A landscape with many valleys, sampled at points; each row gives a point and its height.
A ball rolls from a point to the lowest of its 4 nearest points, and stops where none of them is lower. Distance is the straight distance between rows; heights are no part of it.
Suf: [119 141 105 135 133 132 107 113 135 109 108 149 115 137 137]  (h 365)
tib: [129 127 142 151 132 158 122 110 116 139 106 158 148 107 146]  (h 183)
rigu: [166  49 130 156  88 189 155 141 119 165 114 129 159 104 162]  (h 216)
Rabit: [104 180 129 108 149  83 110 127 139  95 131 115 104 144 103]  (h 375)
suner: [ 91 181 142 108 163  81 122 129 124 107 140 102 114 136  97]  (h 225)
mil: [170  67 153 164  89 189 155 130 110 173 126 142 175  88 161]  (h 224)
favog: [ 85 182 160 103 165  68 141 131 106 131 148  89 127 135  90]  (h 215)
nep: [107 172 108 107 147  91  98 126 148  89 142 120 101 154 110]  (h 404)
dureb: [122 129 128 145 130 150 116 110 123 132 103 157 139 115 144]  (h 206)
Bama: [143  97 130 159 105 173 133 120 113 156 111 154 153  97 153]  (h 176)
Lem: [176  31 124 157  76 183 169 146 120 165 124 127 161 108 165]  (h 121)
San: [114 145 115 139 136 138 108 114 128 116 108 147 120 126 136]  (h 364)
melis: [ 93 183 158  80 167  54 149 144 118 134 159  73 108 142  88]  (h 116)
sazom: [129 129 164 153 136 157 132 110 101 161 114 171 161  91 140]  (h 198)
gomef: [123 178 116  82 152  59 115 143 161  88 159 100  87 168  85]  (h 414)
tonu: [134 104 121 150 113 174 124 113 124 144 105 156 140 116 153]  (h 87)
vuget: [105 177 141  88 159  66 124 134 138 104 146  90 105 150  92]  (h 535)
pakop: [181  68 175 169  80 185 175 139 109 189 157 146 197  73 160]  (h 385)
venu: [138 171 104  73 149  53 110 159 174  82 177  92  87 183  76]  (h 426)
gusob: [154 100 165 161 113 176 145 117 105 182 125 167 185  85 151]  (h 210)
gebo: [116 165  91 109 138  96  95 125 163  77 144 125  95 160 116]  (h 390)
Fadis: [105 179 160  74 170  49 156 153 117 139 167  53 110 149  72]  (h 333)
nom: [110 146 147 141 144 134 115 106 110 133 108 148 139 109 132]  (h 201)
zubi: [157  61 106 154  90 181 136 128 125 143 107 138 144 122 162]  (h 318)
tikan: [139 109 153 155 119 172 133 113 104 167 110 163 163  93 151]  (h 193)
viti: [118 131  88 131 124 131 101 117 148  98 115 148 103 148 143]  (h 303)
Tek: [129 109  84 134 111 153 104 118 137 110 109 151 111 150 150]  (h 267)
rom: [123 128 113 146 120 152 109 116 130 121 108 153 126 126 142]  (h 295)
Rilop: [148  85 123 158 103 184 131 118 119 147 108 152 150 109 160]  (h 190)
mog: [158  58 118 156  92 188 147 131 117 159 111 143 149 112 162]  (h 263)
tav: [114 168 100 106 140  78  98 126 163  79 150 115  94 162 104]  (h 397)
fidal: [153  65  88 145  89 178 134 129 132 135 105 145 128 133 163]  (h 136)
bubu: [110 152 158 143 150 134 125 107 103 144 118 162 148  95 129]  (h 211)
fubi: [156  81 142 158 100 180 143 123 113 162 116 154 161  95 157]  (h 194)
linol: [ 90 177 172 125 164  97 124 114 102 131 124 131 137 109 112]  (h 171)
Pafi: [116 149 102 130 133 124 103 117 142  98 116 145 106 145 132]  (h 337)
vud: [116 178 147  69 163  53 143 154 131 115 162  65 100 159  72]  (h 615)
kolu: [167  56 140 159  90 191 154 134 117 167 121 137 167  93 162]  (h 242)
Ner: [113 173 120  84 153  64 113 140 149  94 150  94  94 158  94]  (h 448)
Nuvib: [138 103 106 149 111 168 117 119 131 127  98 154 129 127 157]  (h 261)
Veka: [114 160 100 119 140 109 100 127 150  88 129 130 101 153 121]  (h 377)
Duv: [120 175 101  90 148  69 102 137 160  78 157 113  91 168  99]  (h 403)
bopi: [ 90 178 153 101 166  74 131 129 115 118 142  93 110 134  91]  (h 226)
zel: [136  89  88 146 107 174 121 119 134 124 107 159 118 141 157]  (h 147)
dopo: [129 171 109  71 150  51 115 153 163  97 173  83  90 171  75]  (h 427)
Sidu: [ 97 168 143 127 155 109 113 111 119 115 121 133 119 126 117]  (h 181)
pelev: [109 163 116 121 149 109 102 116 144 102 125 131 106 141 116]  (h 368)
Domun: [174  38 138 160  73 188 173 147 115 171 131 128 166  96 158]  (h 203)
Goz: [108 176 150  72 168  56 150 151 131 125 159  63 104 153  77]  (h 471)
zeza: [177  62 168 172  85 186 170 131 107 187 143 145 186  78 156]  (h 293)
kolo: [119 132  98 137 127 145 105 117 142 110 106 147 114 135 140]  (h 343)
Netis: [171  36  97 148  77 184 156 141 129 145 113 131 141 132 162]  (h 384)
mabu: [ 87 180 162 107 170  78 131 123 106 122 134 108 118 123 102]  (h 160)
kizal: [179  26 107 154  67 179 167 145 124 153 123 124 149 121 157]  (h 268)
Gama: [ 91 177 150 121 159  86 124 124 118 117 130 117 117 129 105]  (h 100)
kufer: [101 158 132 133 143 118 106 122 127 110 117 136 117 133 128]  (h 262)
rigip: [112 178 131  72 163  55 132 157 151 102 159  77  97 165  78]  (h 555)
renik: [153  72 112 159  94 186 136 133 123 151 105 150 143 111 163]  (h 252)

For each start below, name the point where the ball stops.
pakop => Lem
tikan => tonu
nep => Gama

Call two points neighbours if one is among the 4 nearest of the other. Go from one point of each pair to the other, from neighbour to neighbour, staying as low as possible. Name the highest point that can't be avoided.
tonu / fidal => zel
melis / Gama => favog
tonu / Lem => mil
